Points on a hilly landscape, in no order, each with its height.
From any point a ball takes the steepest step (drop divided by distance) to one of its 4 nearest points. It stops when none of these is lower. Distance is the straight distance between rows; heights are no part of it.
tato: -3	6	-1	-9	-10	-14	-6	-27	-30	-36	-5	0	15	-3	36	-1	-11	-13	19	-25	-21	21	-38	23	-1	1	3	24	12	-5	-13	-30	-6	13	-1	-15	-3	-2	-4	11	3	-3	-5	-4	36	-6	-3	-12	-14	18	-16	11	-6	-17	13  (h 3.10)
ziror: 16	22	1	36	-7	6	-16	1	0	-12	16	17	-4	16	-13	-7	-29	12	11	-9	23	26	-1	-8	-15	5	13	13	18	-8	-3	15	28	-13	7	-33	5	0	2	25	18	-35	10	33	-5	-6	-2	-15	-4	-24	13	-3	-6	22	8  (h 4.01)
kulef: 15	22	10	8	-11	14	-19	14	-14	-18	4	63	-12	3	5	-4	-21	4	-8	-11	-16	1	-33	-10	-14	6	-3	36	22	-49	-16	-12	40	12	4	-28	-24	8	20	-17	48	-29	-9	-11	25	-8	6	-21	10	-11	-1	-2	20	5	24  (h 1.87)
Ruf: -12	21	5	6	16	-3	19	-27	7	-15	26	-30	-15	9	0	16	9	32	5	13	27	2	9	6	3	9	22	0	20	23	-30	0	-19	-28	-3	-22	21	6	26	21	-25	-28	2	56	-2	7	3	-16	-9	-15	21	-9	-27	11	-2  (h 8.64)
bukez: -3	-8	-36	2	8	12	-3	26	27	7	-11	5	-11	-9	-9	-23	16	-1	-16	35	8	-16	9	10	2	16	-3	-15	-31	3	12	7	-15	7	14	23	11	7	19	-26	2	-1	-12	-6	-4	26	-7	22	13	15	1	18	18	-6	1  (h 4.48)
pegi: -9	27	6	-6	1	14	-4	4	2	-1	6	-3	-5	-3	-16	9	3	19	-10	18	25	7	11	-16	6	-2	18	-14	10	7	-4	-2	-1	-15	-1	-18	20	-14	16	11	10	-38	-9	24	-6	3	-9	-21	11	-11	20	-3	-10	17	1  (h 7.83)
Buzum: -20	9	5	-38	-3	32	-1	41	9	-8	0	37	-7	-11	-16	-10	25	5	-27	24	-9	-26	-10	-21	-9	-17	1	8	15	-17	12	-7	-6	31	7	12	-14	4	15	-29	48	-16	-26	-20	6	21	-8	-11	14	-6	-3	-8	20	-8	11  (h 6.02)
febes: 9	-3	14	9	-17	-11	-13	-26	-7	-21	0	-14	24	9	11	4	-10	3	13	-9	24	20	-18	-1	-10	9	-1	13	26	12	-13	8	5	-15	7	-8	16	2	-7	25	-8	1	21	29	6	-9	18	-23	-12	-7	-2	-10	-20	5	2  (h 1.25)
lober: -4	-3	-33	7	14	-2	17	7	33	9	-4	-20	2	-15	0	-1	13	8	4	41	13	-16	-4	1	17	7	12	-10	-15	21	9	13	-32	-21	5	26	6	15	9	-7	-7	24	12	-2	-14	11	3	12	0	23	-5	-15	-1	-3	-8  (h 3.15)
rafo: 12	-6	-15	7	5	4	3	32	23	1	-11	23	8	4	-20	-21	-4	-28	-16	37	10	-18	-3	3	-5	14	2	5	-11	-7	27	27	-25	-9	1	26	-4	1	15	-27	14	7	12	-9	-39	23	-13	14	-2	25	-21	-17	15	-5	9  (h 4.33)
pamo: 4	-17	25	34	8	-33	17	-54	-9	-11	16	-47	23	13	39	15	-19	-3	31	-29	2	18	-22	23	2	29	-7	19	47	-3	-7	6	-7	-33	1	19	-8	-3	-8	24	-24	20	41	46	-3	-30	15	-13	-13	10	21	10	-25	9	3  (h 4.16)
Rasem: -10	-4	0	-35	-3	4	6	10	-14	18	-11	4	-9	-14	3	-1	25	12	-14	-7	-3	-1	3	-12	-6	-15	-13	-12	-21	-4	-6	-33	3	22	9	-14	-2	5	-1	-2	5	-18	-32	-13	23	9	-12	10	21	-25	6	28	12	1	-22  (h 4.78)
nebag: 28	4	26	21	8	34	6	-3	36	29	19	-16	13	36	-12	-5	2	-10	11	8	35	3	4	-15	-7	-4	20	-18	20	-2	9	40	0	-33	0	39	1	-19	3	0	-6	24	31	1	-48	-6	17	-9	4	1	-7	-15	-31	10	-10  (h 3.80)
mudu: 18	20	-7	31	7	4	-5	21	36	-15	20	10	11	14	-5	-12	-20	-3	-12	38	27	1	-17	2	-7	3	20	12	27	-7	10	38	-1	-34	12	15	-6	-8	-2	-2	4	-4	18	5	-54	7	20	-2	-7	5	-6	-22	-5	7	4  (h 4.52)
nivod: 17	-1	11	0	6	23	-14	41	8	30	-4	25	-3	7	-45	-8	4	-11	-11	-14	-1	11	44	-35	-10	-17	-25	-14	-31	0	24	21	33	-2	-8	3	-9	-14	-2	-10	-8	23	-7	-23	-37	9	19	13	9	-22	6	-11	11	10	3  (h 2.60)
Sufuz: -11	8	9	-17	-6	7	3	-8	11	-14	-5	-4	0	2	-4	-1	10	-14	-7	18	-4	-6	-15	-10	1	-16	10	10	11	12	-1	-2	-25	14	-3	-3	20	-1	9	6	17	-4	-7	-8	28	14	-13	-17	4	10	-14	-12	-16	-9	10  (h 4.46)
rif: -4	6	-14	7	18	38	10	32	29	16	9	-8	-20	6	-47	-12	27	17	-4	27	33	-10	48	-23	-6	-21	-1	-41	-23	16	9	7	-4	-8	2	6	28	-7	6	0	2	-1	-11	-5	-32	15	5	16	18	-14	17	9	-2	12	-6  (h 3.62)
gazud: -5	22	8	-27	4	22	17	13	-9	-21	-8	35	3	-17	-6	5	-8	0	-29	26	-3	-17	-32	-23	-19	1	-1	24	17	-31	-2	-35	6	16	21	-5	-22	8	26	-12	41	-33	-26	6	20	4	-2	-23	5	-8	10	-6	8	8	19  (h 6.15)
sebip: 1	-23	3	-18	10	-6	16	-14	14	16	-4	-28	-2	3	-7	9	22	-18	-1	6	-9	1	21	-3	9	-21	7	-28	-25	31	7	-7	-1	-12	2	16	16	-5	-1	-5	-35	28	3	-9	-15	-2	-10	4	-2	3	-7	-11	-23	-6	-18  (h 1.05)
Kalu: 0	-25	17	-23	-6	3	7	-3	12	30	-22	6	10	20	-8	-15	-6	-27	-14	-4	-8	1	18	-18	-12	-16	-4	-11	-10	8	12	19	10	-11	5	27	-12	-18	-8	-12	-17	30	1	-35	-31	-6	-2	10	1	19	-12	-34	-23	-9	15  (h 2.05)
Mek: -13	-23	-2	-31	-22	-29	4	-11	-18	11	-33	-3	6	3	30	-4	-14	-43	10	-29	-58	-1	12	18	0	-22	-23	16	-13	16	13	7	0	26	-17	10	-6	-11	-16	-3	-37	31	-11	-35	21	0	-14	13	-9	40	-19	-11	9	-31	8  (h 2.22)
Zezek: -14	16	-24	24	5	-10	-2	6	0	-17	11	-15	-17	-6	14	3	-8	30	0	1	5	7	-5	24	13	41	19	-6	-6	3	-18	-8	-9	-15	13	-21	-17	14	-1	5	6	-41	2	34	13	18	-17	-15	-3	1	4	19	2	-9	2  (h 8.80)
zefa: 22	9	12	30	-22	11	-23	25	1	10	19	22	-6	16	-33	2	-14	10	-15	-7	5	22	4	-9	-6	-1	-8	4	-7	-18	1	32	19	-3	-20	-29	-1	-12	-10	1	26	-15	10	3	-4	-6	10	0	4	-46	15	19	4	18	4  (h 3.23)
ferin: -9	22	0	-1	5	21	-9	17	7	-28	-3	32	11	7	6	-13	-2	5	-21	21	17	-10	-32	-4	-6	7	28	37	30	-21	-5	3	-20	-13	16	-2	4	1	17	-4	23	-17	-3	17	5	23	-2	-29	0	15	-3	-23	-21	-16	18  (h 7.62)
zitut: -26	-10	-15	-30	4	17	-1	47	2	11	-21	39	-23	-11	-3	-28	26	2	-31	21	5	-22	5	-3	-13	-7	-19	-5	-18	-21	14	-5	3	52	5	7	-16	12	17	-34	34	-8	-40	-33	-12	20	5	22	14	-10	-3	34	35	3	2  (h 5.52)
vel: 2	-7	-17	14	13	-19	4	-27	-5	4	13	-41	-25	-13	-2	11	1	27	20	-18	-2	-5	22	23	5	3	-1	-28	-9	8	-10	-1	-6	-9	-17	-7	-6	11	-26	17	-29	-4	-3	18	6	4	1	11	-10	-12	35	29	11	4	-20  (h 1.96)
gosem: 7	42	-1	-19	-15	15	24	21	-31	-22	-4	38	-16	-19	-9	-13	-11	36	-15	19	9	-10	-26	-5	3	8	-10	23	7	-39	2	-39	24	23	23	-26	-42	2	32	0	43	-50	-21	25	8	-2	-7	-23	21	-31	1	13	22	6	7  (h 5.23)
domul: 29	36	9	22	3	29	-2	7	16	7	26	7	19	23	-11	4	-17	-3	-2	5	23	13	-10	-16	-1	6	16	20	34	-6	-5	15	16	-22	-2	-17	17	-7	3	24	-1	-3	-2	20	-14	-19	15	-28	3	-21	17	-24	-27	24	2  (h 3.42)
Tiv: -5	-36	-1	-23	-13	-3	-20	9	-4	10	-27	25	-10	-2	21	-16	-10	-31	2	-22	-30	-7	15	13	-9	-1	-19	13	-20	-9	0	19	9	39	-11	15	-15	-4	-19	-14	-11	27	-6	-33	-10	4	5	32	-30	22	-32	-9	36	-22	19  (h 2.35)
Gefa: -3	-15	-6	-8	-16	-1	-17	28	4	1	-24	42	-15	0	5	-21	2	-12	-10	12	-11	1	-2	6	-22	-10	-8	7	-18	-21	18	1	11	30	2	6	-13	-5	7	-22	19	-3	-12	-23	5	-1	3	20	-14	-2	-12	11	32	-6	3  (h 4.80)
morov: -14	3	-13	-13	-3	-16	-1	-17	-4	-4	-12	-5	3	0	2	-5	19	2	3	4	-13	9	7	3	-3	-11	2	-4	2	9	3	-14	-3	4	-6	-8	8	6	-15	8	-5	0	-17	-1	34	-1	-14	4	0	-7	-4	12	1	-4	-2  (h 4.02)
duz: 20	-7	15	8	14	4	14	-14	6	21	1	-22	-2	6	-17	-1	3	-3	9	0	8	-1	26	-8	2	-11	9	-34	-19	23	8	5	8	-25	-22	11	5	-4	-7	16	-12	24	17	10	-23	-22	2	14	-2	-7	3	-9	-16	0	-15  (h 0.69)
pibe: 5	-8	-5	9	-11	-17	-19	5	-16	-4	0	15	-12	-3	8	-16	-13	3	-2	-16	-15	25	7	11	-3	-9	-28	-12	-25	-14	-14	-4	27	22	-3	-15	-15	1	-11	-3	-5	6	5	-7	12	-13	-1	24	-8	-21	-4	31	27	5	-6  (h 3.55)
Mig: -15	4	-41	-17	-13	-1	9	9	9	-14	-18	7	-14	-7	16	-10	4	5	-7	17	7	-3	-9	6	16	10	3	16	-18	1	2	4	-23	13	15	0	-7	10	3	-15	16	-14	-6	-10	4	26	-24	4	5	20	-4	2	1	-19	0  (h 6.10)
mot: -15	1	-7	-35	-4	-12	6	-16	-9	0	-14	-8	-1	-9	12	-4	23	-19	3	-11	-23	-12	4	2	3	-28	-6	-6	-16	13	-3	-23	-15	22	1	-3	-1	-8	-3	-10	-8	1	-31	-35	49	4	-18	-3	-6	7	-11	0	11	-28	-5  (h 3.33)
tika: -1	4	12	0	-23	-3	-6	-7	-3	-5	-6	4	18	5	7	-4	-3	-24	-3	4	-11	4	-15	-9	-6	-8	-1	22	20	9	11	8	-21	-3	5	15	10	-21	-2	10	-6	10	11	-7	-2	13	-9	-5	-14	27	-11	-22	-19	-3	8  (h 1.31)
Dola: -14	-8	-16	-11	7	-16	5	-29	-5	-6	-8	-27	15	-12	22	29	16	-1	19	-12	-16	-18	-16	27	23	-3	3	-1	4	27	-9	-14	-33	5	-22	13	6	-5	-16	7	-31	16	-6	-6	34	0	-12	-12	-7	33	7	1	-14	-14	-13  (h 4.31)
tam: 21	5	-2	37	11	-1	0	10	23	19	13	1	-3	18	-18	-15	-20	-1	-2	18	21	-2	1	12	1	11	1	-16	-15	-13	17	33	10	-9	1	12	-10	2	-13	-3	7	15	27	-9	-42	-14	11	18	-5	6	-14	-1	3	13	8  (h 2.63)
gol: 3	-3	9	-1	16	-23	16	-45	-4	3	11	-47	5	2	-1	28	13	26	23	0	0	-1	2	30	13	-7	-5	-16	12	25	-15	-4	-26	-20	-20	0	15	1	-6	15	-32	21	12	34	4	-6	9	-5	-1	0	22	2	-15	-1	-18  (h 1.79)
Nuzaz: -5	3	-8	-8	-1	-20	-18	-32	-26	0	-7	-9	-7	-14	-2	24	14	-2	13	-22	-20	15	8	10	-6	-22	-17	-10	-16	28	-17	-26	4	16	-10	-18	22	-12	-13	14	-32	1	-11	-1	23	-27	-10	3	-10	-25	14	21	8	5	-19  (h 3.43)
Mubo: 36	30	18	55	-3	22	-8	11	20	13	35	-3	6	21	-23	-3	-18	11	5	10	29	13	7	-8	-1	14	1	-12	-6	-8	12	30	21	-21	-2	-24	4	-7	-6	4	5	-5	22	15	-31	-8	30	-6	-10	-23	24	3	-6	32	-8  (h 2.48)
reson: 9	4	-3	43	-1	-15	17	-21	6	2	30	-25	-3	-5	5	11	-7	23	16	-1	23	4	2	19	3	59	19	0	16	2	12	24	1	-30	1	-2	-10	16	6	17	-21	-18	31	46	-18	2	-4	-6	-3	2	8	1	-5	1	-6  (h 5.67)
Mabu: 0	2	10	-16	1	29	-8	20	5	18	15	16	-8	11	-37	-3	27	8	-10	-3	9	0	18	-21	2	-24	-9	-15	-7	17	2	-4	8	-5	-2	-10	16	-7	1	-4	11	-11	-17	-17	1	5	6	2	14	-35	4	2	8	17	6  (h 2.97)
kelug: -6	-3	-19	-15	17	10	17	-2	16	13	8	-38	-10	-9	-15	10	47	25	9	11	10	-15	37	2	9	-3	0	-37	-13	33	-8	5	-24	-25	2	16	28	3	7	1	-23	12	-4	14	-7	15	1	4	16	6	14	6	-9	1	-28  (h 2.20)
Lizi: -9	-16	0	-31	-5	7	-1	1	0	15	-23	-10	11	-4	4	2	22	-30	-3	-5	-17	-10	17	-12	-4	-10	10	3	-7	24	15	9	-20	-2	3	14	1	-11	-6	-9	-11	16	-5	-21	-4	0	-14	5	-8	44	-25	-32	-14	-15	-7  (h 1.65)
butas: 16	10	10	23	12	14	13	-15	-1	6	17	-21	13	2	-30	6	5	10	5	-4	25	11	31	-6	18	-11	5	-29	8	1	-1	18	9	-31	-17	-12	13	-7	4	22	-9	9	13	14	-19	-16	13	-6	2	-23	15	-15	-17	31	-18  (h 1.32)
mes: 10	6	-25	31	8	-1	6	22	16	14	12	-3	-32	1	-14	-17	-6	11	-4	21	14	-2	14	4	5	2	-5	-23	-32	13	5	17	5	-5	1	-5	-7	11	-2	0	3	-6	11	11	-16	-4	16	20	12	-19	9	29	29	17	-10  (h 3.78)
Sunu: -8	-16	-36	3	11	-15	11	-3	8	9	-15	-20	-1	-10	6	-3	8	1	2	19	-17	-16	3	37	15	18	-9	-13	-22	17	8	7	-31	-4	-6	19	-2	15	-20	-11	-22	34	4	-16	14	3	-8	20	-1	31	-10	9	6	-20	-28  (h 3.49)
Dofo: -15	13	-4	-36	-16	13	-2	4	-19	-20	-17	22	-10	-19	8	-6	5	2	-17	5	-7	-6	-12	-6	6	-1	8	3	-9	-20	1	-35	-4	26	9	-10	-4	15	20	-6	25	-23	-25	-7	29	5	-11	-10	8	-1	-8	17	5	-3	4  (h 5.55)
zosat: 4	-14	-17	4	16	-23	30	-40	14	13	9	-60	5	-11	8	16	9	23	21	-7	-7	-25	-2	43	29	17	8	-21	7	17	1	-10	-40	-21	-21	37	4	13	-11	3	-30	44	18	9	-5	-6	0	9	-2	33	17	-2	-21	5	-13  (h 3.12)
giv: -4	-13	0	2	-19	-23	-13	10	-17	-30	-14	14	13	-3	15	6	-28	-17	-9	-5	-12	3	-26	18	1	3	-10	42	18	-21	-6	4	-4	14	16	-3	-1	-8	-9	-4	5	-3	21	2	12	4	5	-3	-11	22	-25	-15	-1	-15	16  (h 0.64)
Gute: 14	5	3	6	19	3	8	-22	0	19	10	-52	-12	-16	-20	25	21	23	14	-10	28	-3	40	7	10	-10	1	-41	-7	21	-8	-1	-2	-12	-27	-4	15	3	-10	20	-32	4	8	14	-17	-16	-4	19	11	-28	32	7	2	8	-32  (h 1.19)
ges: 16	-26	8	39	19	-24	15	-28	-6	17	11	-32	-6	11	9	10	-5	13	21	-6	15	9	-1	12	3	17	2	-29	10	1	-6	17	2	-26	-14	16	-2	13	-13	10	-4	15	33	20	-20	-19	9	13	-7	-11	11	7	-21	13	-10  (h 2.57)
zuzi: 17	23	32	0	-6	26	-9	8	3	-8	22	42	5	14	-14	13	-14	-4	-7	-7	-9	23	-24	-47	-14	-13	8	24	14	-21	9	-2	31	10	-4	-28	6	-5	11	2	37	-9	-5	-9	16	-6	8	-27	6	-20	7	-4	-8	28	18  (h 1.92)
veti: -7	-12	18	-30	-20	-10	0	8	-5	19	-18	20	10	12	-4	-6	6	-30	-2	-3	-38	1	3	0	-12	-6	-7	1	-4	-5	14	14	8	5	-5	17	-3	-16	-8	-14	-11	23	-5	-22	-2	1	2	16	-8	23	-27	-29	9	-7	8  (h 2.11)
kug: -2	5	-16	26	10	1	1	8	37	0	15	-28	-2	5	-20	-4	9	15	-3	33	40	-13	6	8	12	26	16	-10	-1	9	1	25	-19	-42	3	13	19	6	7	13	3	-4	21	31	-28	15	12	-4	10	7	0	-4	-14	2	-7  (h 5.30)
ninov: -11	-30	11	-12	-3	-20	23	-20	-5	17	-23	-20	26	9	16	-2	-6	-20	12	-17	-25	-3	2	-7	1	-20	-13	-1	-11	27	-3	5	-10	-9	-7	25	0	-18	-20	-2	-31	34	4	-15	-7	-8	3	8	-15	28	-23	-16	-11	-23	2  (h 2.06)
papul: -7	6	-11	-4	-7	23	-12	37	2	-10	6	33	-9	-1	-11	-9	12	6	-14	16	7	-8	-1	-13	-4	-8	-1	-11	-14	-26	15	0	-12	9	14	-13	2	4	8	-9	24	-26	-7	5	13	18	1	2	2	-6	4	12	17	18	16  (h 4.50)
Lenud: -16	-3	-31	16	6	-28	-6	-14	-10	-40	-16	-8	6	-11	53	2	-35	6	14	-10	-10	6	-34	42	27	24	9	38	14	-12	-6	-17	-10	9	6	-13	-7	20	5	-8	-11	-2	2	6	30	21	-12	-7	-10	43	-23	19	1	-23	7  (h 4.99)
kupav: -6	-15	39	-35	-16	-15	-8	-16	-24	-6	-15	12	1	6	16	-6	1	-21	-12	-33	-52	-10	-12	-7	-22	-19	-10	18	5	10	5	-13	21	12	-2	1	0	-23	-9	-5	7	17	-21	-39	9	-11	-7	-5	-23	19	-38	-29	0	-18	24  (h 2.37)
tebeg: 14	2	28	12	-3	9	-18	-7	4	-24	8	23	29	23	5	0	-1	-10	-4	-8	-1	11	-37	-25	-27	1	6	27	37	-5	-19	5	10	-16	10	10	11	-6	1	-3	7	8	3	-2	-1	-4	13	-28	6	0	0	-30	-19	-5	21  (h 4.47)
rok: 21	16	14	20	10	16	-21	9	-4	-19	12	33	14	28	-2	0	-33	-4	5	3	12	13	-23	-12	-24	1	11	27	38	-26	-1	9	18	-11	12	-14	-9	-1	5	6	26	-12	13	-3	-2	-3	13	-21	-2	-11	2	-19	-4	8	26  (h 3.25)
feve: 2	-19	-36	23	-5	-14	-11	9	-6	0	-11	4	-26	-28	9	-2	6	19	2	-1	-14	13	4	11	2	11	-11	-23	-35	9	-4	1	-8	17	2	-12	-10	14	-14	-1	-6	-24	-8	-10	9	11	4	20	7	-15	1	46	20	0	-9  (h 4.09)
Zunar: -12	-9	-25	-14	8	-11	0	-2	5	19	7	-42	-25	-25	1	10	36	25	6	-3	-3	1	36	2	5	-1	-6	-32	-35	40	-23	-14	-23	0	2	10	8	10	-4	-5	-38	9	-28	3	10	-5	-6	23	19	-14	23	22	8	-1	-23  (h 2.86)
Kereg: 10	-15	-6	28	13	-21	13	-1	0	25	12	-13	-12	1	-7	0	-15	8	21	-11	10	9	32	9	5	12	-3	-38	-26	7	-4	6	14	1	-3	19	1	17	-24	3	-11	19	20	-15	-16	-13	13	40	5	-4	-1	12	15	-6	-15  (h 2.28)
saze: -4	20	-3	32	5	4	-9	2	-1	-13	28	-20	-7	-1	-11	6	-12	37	-4	-3	33	8	25	1	14	46	10	13	14	-3	-11	-13	11	-25	-4	-39	3	-2	18	24	2	-41	6	55	2	8	-8	-10	4	-22	19	9	-10	10	-8  (h 8.94)
duten: -15	-4	-9	-30	2	21	-4	28	20	9	-27	21	7	-3	-22	-16	23	-6	-22	30	4	-24	-3	-13	-2	-6	-3	1	-11	1	17	13	-33	-2	13	14	10	-4	16	-16	22	-3	-14	-26	-5	29	-12	-4	0	22	-24	-17	3	-6	11  (h 5.20)
vuzi: -22	14	8	-20	5	27	3	5	19	-9	9	-2	12	25	-22	-1	24	-3	-22	18	30	-11	-1	-16	3	-20	24	-1	18	18	-5	4	-26	-18	-1	8	36	-14	17	-2	7	-9	-8	5	-7	16	3	-23	14	3	7	-22	-25	6	1  (h 6.40)
mora: 2	-25	4	14	0	-22	5	-17	-15	-12	-1	-10	23	4	23	-3	-30	-16	21	-15	0	21	-13	8	-1	20	-4	11	25	-5	-3	3	7	-5	3	8	-9	-7	-9	14	-12	21	31	16	-14	-13	14	-11	-11	13	-10	-7	-8	0	11  (h 3.03)
mobos: 27	-14	-1	20	4	15	20	14	26	19	7	-4	10	21	-19	-20	-20	-17	1	26	17	-9	1	-2	-8	2	10	-12	1	-1	23	29	-7	-23	-1	44	-1	-12	-16	-15	1	33	32	-15	-49	-4	11	26	-1	19	-7	-9	-12	-5	-8  (h 3.22)
vokeg: -39	-3	31	-44	-8	35	-24	37	6	25	-9	51	8	-7	-16	10	15	-38	-23	-2	-30	-49	1	-34	-7	-7	-11	21	6	-7	24	11	2	13	6	22	-6	-8	24	-48	9	9	-23	-47	-8	24	-2	2	10	15	-27	-26	17	-13	19  (h 2.92)
Dilag: -13	-23	-4	-22	2	-11	-3	-2	-18	33	-2	-17	-5	-5	-3	8	19	-6	0	-20	-25	8	32	-4	1	-31	-16	-25	-31	36	0	-22	19	14	-7	-3	-6	-5	-24	2	-28	7	-27	-21	-5	-12	-7	24	12	-28	5	9	12	-9	-9  (h 3.27)
zit: -13	-15	-34	-2	-12	-12	3	1	-9	-11	-27	6	4	-23	33	-3	-7	-8	7	-1	-29	12	-9	23	13	-9	-1	3	-12	-10	3	-13	-19	39	8	9	-4	7	1	-7	-15	10	-14	-25	43	16	-12	3	1	36	-9	27	25	-20	-1  (h 3.53)
nofod: -2	-12	6	-33	-23	-2	3	5	-17	-12	-23	20	3	-12	21	-10	15	-15	-6	-5	-20	-15	-12	1	-7	-21	-4	18	-9	-21	-3	-17	-3	37	2	-9	-4	-2	7	-7	29	3	-19	-21	29	5	-19	2	-18	10	-33	-9	9	-2	8  (h 4.12)
zusi: -9	25	-5	-39	-24	-20	2	-28	-46	-17	-4	-11	1	-35	13	5	12	1	2	-12	-18	5	-20	-6	10	-9	-20	11	-17	-1	-17	-69	4	40	-3	-34	-11	9	-8	5	7	-38	-34	-7	40	-22	-11	-8	24	-26	18	34	20	-9	-21  (h 5.28)
Lem: -15	2	-15	11	8	-15	-2	-20	2	-37	-9	-28	6	-6	34	4	-6	12	11	-12	2	8	-13	44	21	31	10	6	13	6	-10	-12	-18	-15	-2	-15	9	8	3	-3	-17	-7	3	15	33	11	-19	-9	-4	8	14	16	-6	-6	2  (h 6.47)
dogu: 10	-20	14	4	20	-11	10	-24	-11	36	15	-35	-15	5	-8	24	-6	18	23	-39	3	-5	52	-7	16	-11	-11	-53	-26	23	-9	-7	23	-2	-18	8	6	0	-33	2	-47	20	14	-6	-25	-28	4	38	9	-18	20	3	-8	12	-26  (h 1.51)
Dos: 6	-15	-37	21	23	-27	10	-16	5	14	9	-37	-25	-27	-3	13	18	28	13	-6	-10	-19	24	26	16	12	-11	-27	-19	17	7	-16	-9	7	-15	23	5	17	-24	-12	-29	27	10	-1	-9	-14	0	29	13	3	15	20	22	-2	-16  (h 2.70)
sipo: 1	-16	28	-5	4	-20	4	-41	-26	16	0	-24	10	-1	-2	-2	7	-7	24	-27	-4	15	-1	-1	0	-16	4	-24	2	24	-8	-18	-1	-11	-12	9	10	-14	-21	23	-27	18	17	8	0	-31	9	-9	-10	-2	6	-12	-25	-2	-8  (h 0.38)
Sigeg: 24	25	27	52	9	23	-16	-14	17	-11	29	-13	6	27	-17	10	-5	16	3	-7	42	28	16	-26	5	-6	5	-2	26	-1	0	23	16	-24	-21	-43	28	-9	2	20	-4	-19	12	27	-28	-21	27	-17	10	-32	34	-13	-21	40	-7  (h 2.21)
por: -1	-36	11	-19	10	-22	10	0	5	22	-21	-5	-10	-1	18	-11	-1	-30	14	-19	-25	8	25	1	0	-19	-16	-17	-32	6	-2	10	10	5	-1	18	-7	-3	-28	-1	-26	30	0	-31	-10	-13	-2	28	-10	7	-17	2	3	-17	-5  (h 2.17)
vome: -16	25	0	-19	4	6	9	-5	5	-22	2	0	7	2	-3	7	15	3	-15	15	19	-7	-26	-9	4	2	22	13	20	12	-21	-9	-12	2	15	-19	12	2	28	8	19	-21	-1	27	28	7	-23	-22	6	20	5	-5	-30	0	1  (h 7.81)
sapir: -8	7	10	-49	-20	23	17	14	-5	-16	-3	23	8	-23	11	0	22	-13	-20	9	-12	-41	-25	-27	0	-19	7	27	25	-24	2	-28	-5	19	12	3	-9	-3	24	-26	45	-13	-20	-13	28	5	-21	-18	2	-1	-13	-18	2	-12	16  (h 4.81)
Kiza: 12	-11	-15	22	10	-9	15	1	3	13	4	-22	2	0	-5	-1	-6	-7	10	8	-1	10	15	6	15	14	6	-26	-16	15	10	16	-11	-13	3	29	4	17	-4	6	-6	22	18	3	-25	-15	2	13	2	12	3	5	2	-1	-13  (h 1.62)
vido: -28	-18	-14	-46	-10	-4	-7	-3	-7	5	-36	6	-5	-17	26	-20	6	-15	-7	-12	-23	-2	11	12	-4	-4	-20	10	-27	1	8	-10	-13	48	4	7	-14	-4	-12	-13	-6	19	-37	-26	24	14	-15	22	-2	20	-19	-1	27	-35	-15  (h 2.75)
lef: -6	-5	35	-16	2	29	-5	30	6	22	-4	24	2	14	-26	-10	23	-16	-20	-7	-19	-17	22	-23	-18	-19	-9	-7	-19	-2	18	9	22	1	-4	15	-7	-2	2	-21	5	15	-16	-42	-8	15	9	11	-5	-7	-7	-23	13	5	13  (h 2.44)
nusi: 9	-7	-8	19	-7	-11	-15	12	-2	9	1	8	-7	0	-7	-6	-17	-2	-1	3	12	20	1	14	-1	8	-1	-9	-4	-11	-4	1	20	6	1	-3	-9	0	-9	6	-7	5	18	-5	-16	-5	16	10	0	-15	5	13	12	2	1  (h 3.20)
Dez: 4	-2	22	16	5	15	-31	30	3	-30	13	52	12	6	18	8	-36	-28	-15	14	-18	-15	-45	-4	-15	14	2	53	38	-23	1	29	13	9	7	3	-22	-7	24	-18	26	-17	17	-6	-26	23	10	-17	-7	22	-3	-17	6	-16	23  (h 1.00)
Nuf: -1	25	-12	4	-9	-7	-9	-6	-21	-22	-1	20	-19	-5	11	3	-38	23	7	-23	8	24	-11	5	0	19	8	22	-7	-38	-16	-22	32	18	14	-48	-27	7	15	10	22	-36	-3	17	14	-5	-8	-2	-11	-21	-10	29	8	7	0  (h 4.51)
zavov: 3	3	3	22	4	-22	5	-27	-16	-5	2	-35	10	-20	16	24	-15	16	29	-23	9	15	-3	27	14	29	4	5	22	12	-19	12	8	-14	-11	-7	10	19	-9	22	-16	-6	10	45	6	-17	2	-4	-13	-2	7	15	-17	5	-2  (h 3.56)
Fub: 14	6	28	-7	-5	16	-12	1	-27	-25	0	34	12	9	3	11	-11	-16	-5	-14	-29	-2	-35	-33	-26	-23	0	32	35	-29	-9	-16	25	9	-3	-21	-13	3	20	13	45	2	-4	-17	29	-5	10	-20	-4	-19	-7	-8	18	13	22  (h 1.21)
vakuv: -8	-29	13	3	13	-18	34	-30	9	20	8	-49	4	0	20	-2	-7	-13	33	-18	-6	-7	0	10	10	3	-3	-22	2	6	-2	5	-14	-11	-14	49	2	4	-8	4	-19	42	38	8	-21	-16	-3	9	-7	22	5	0	-23	-3	-10  (h 3.01)
Buk: 7	8	11	7	-8	-15	-20	-14	-28	-15	3	-9	5	0	10	7	-30	11	15	-24	6	37	-13	-8	-3	-6	-1	12	8	-13	-16	-20	8	12	-5	-19	9	-3	-8	23	-11	-4	-1	16	22	-6	10	-5	-14	-17	4	7	-7	3	-3  (h 2.80)
gofur: 8	15	7	-31	-2	26	9	23	-14	5	-1	31	-9	-13	-16	-5	17	14	-25	11	7	-7	0	-28	-10	-20	-11	15	0	-27	8	-30	14	23	20	-21	-19	4	19	-1	42	-29	-39	-15	14	-2	-1	-5	29	-47	9	17	20	24	9  (h 5.51)
ranov: 4	9	20	-16	-17	7	-8	22	-5	-4	5	49	11	-4	8	22	4	-26	-20	7	-21	-27	-28	-28	-20	-18	1	35	25	-28	7	-13	4	22	13	-3	-17	-5	20	-33	31	-11	-15	-24	22	14	-5	-19	3	16	-18	-22	17	-6	19  (h 3.21)
beb: 9	1	-5	40	-1	-16	-16	-3	1	6	7	9	-6	2	-4	3	-22	16	9	-12	15	28	20	24	14	33	4	-8	-9	-1	6	7	27	-11	-8	-27	-10	17	-4	15	-11	-21	19	24	-3	-11	9	-3	3	-16	5	21	17	16	7  (h 3.74)
nire: -15	12	6	22	-4	-7	-4	-12	15	-20	17	-22	18	24	7	6	0	-2	4	12	22	3	-12	-1	1	15	8	27	35	6	-15	11	-18	-26	12	2	23	-7	-6	18	1	-9	12	38	-10	-14	3	-41	-4	7	18	-21	-47	3	-6  (h 1.06)
lak: 1	19	-15	10	-4	-3	-15	15	-19	-17	-12	34	-3	9	19	2	-34	8	-3	-5	3	-5	-22	13	-2	20	-2	28	-2	-42	-4	-14	26	19	14	-21	-25	11	13	3	28	-45	-6	15	24	9	-10	-14	-9	-7	-8	10	13	-5	15  (h 3.58)

For each start below, name the point where the ball stops.
kupav -> giv
papul -> giv
Tiv -> giv
vokeg -> giv

Call two points neighbours if one is among the 4 nearest of the other. Go from one point of each pair to the other, from neighbour to neighbour, staying as low as possible. Name the highest point that can't be avoided.
duz / nire -> mora
Fub / giv -> ranov
giv / sipo -> Lizi
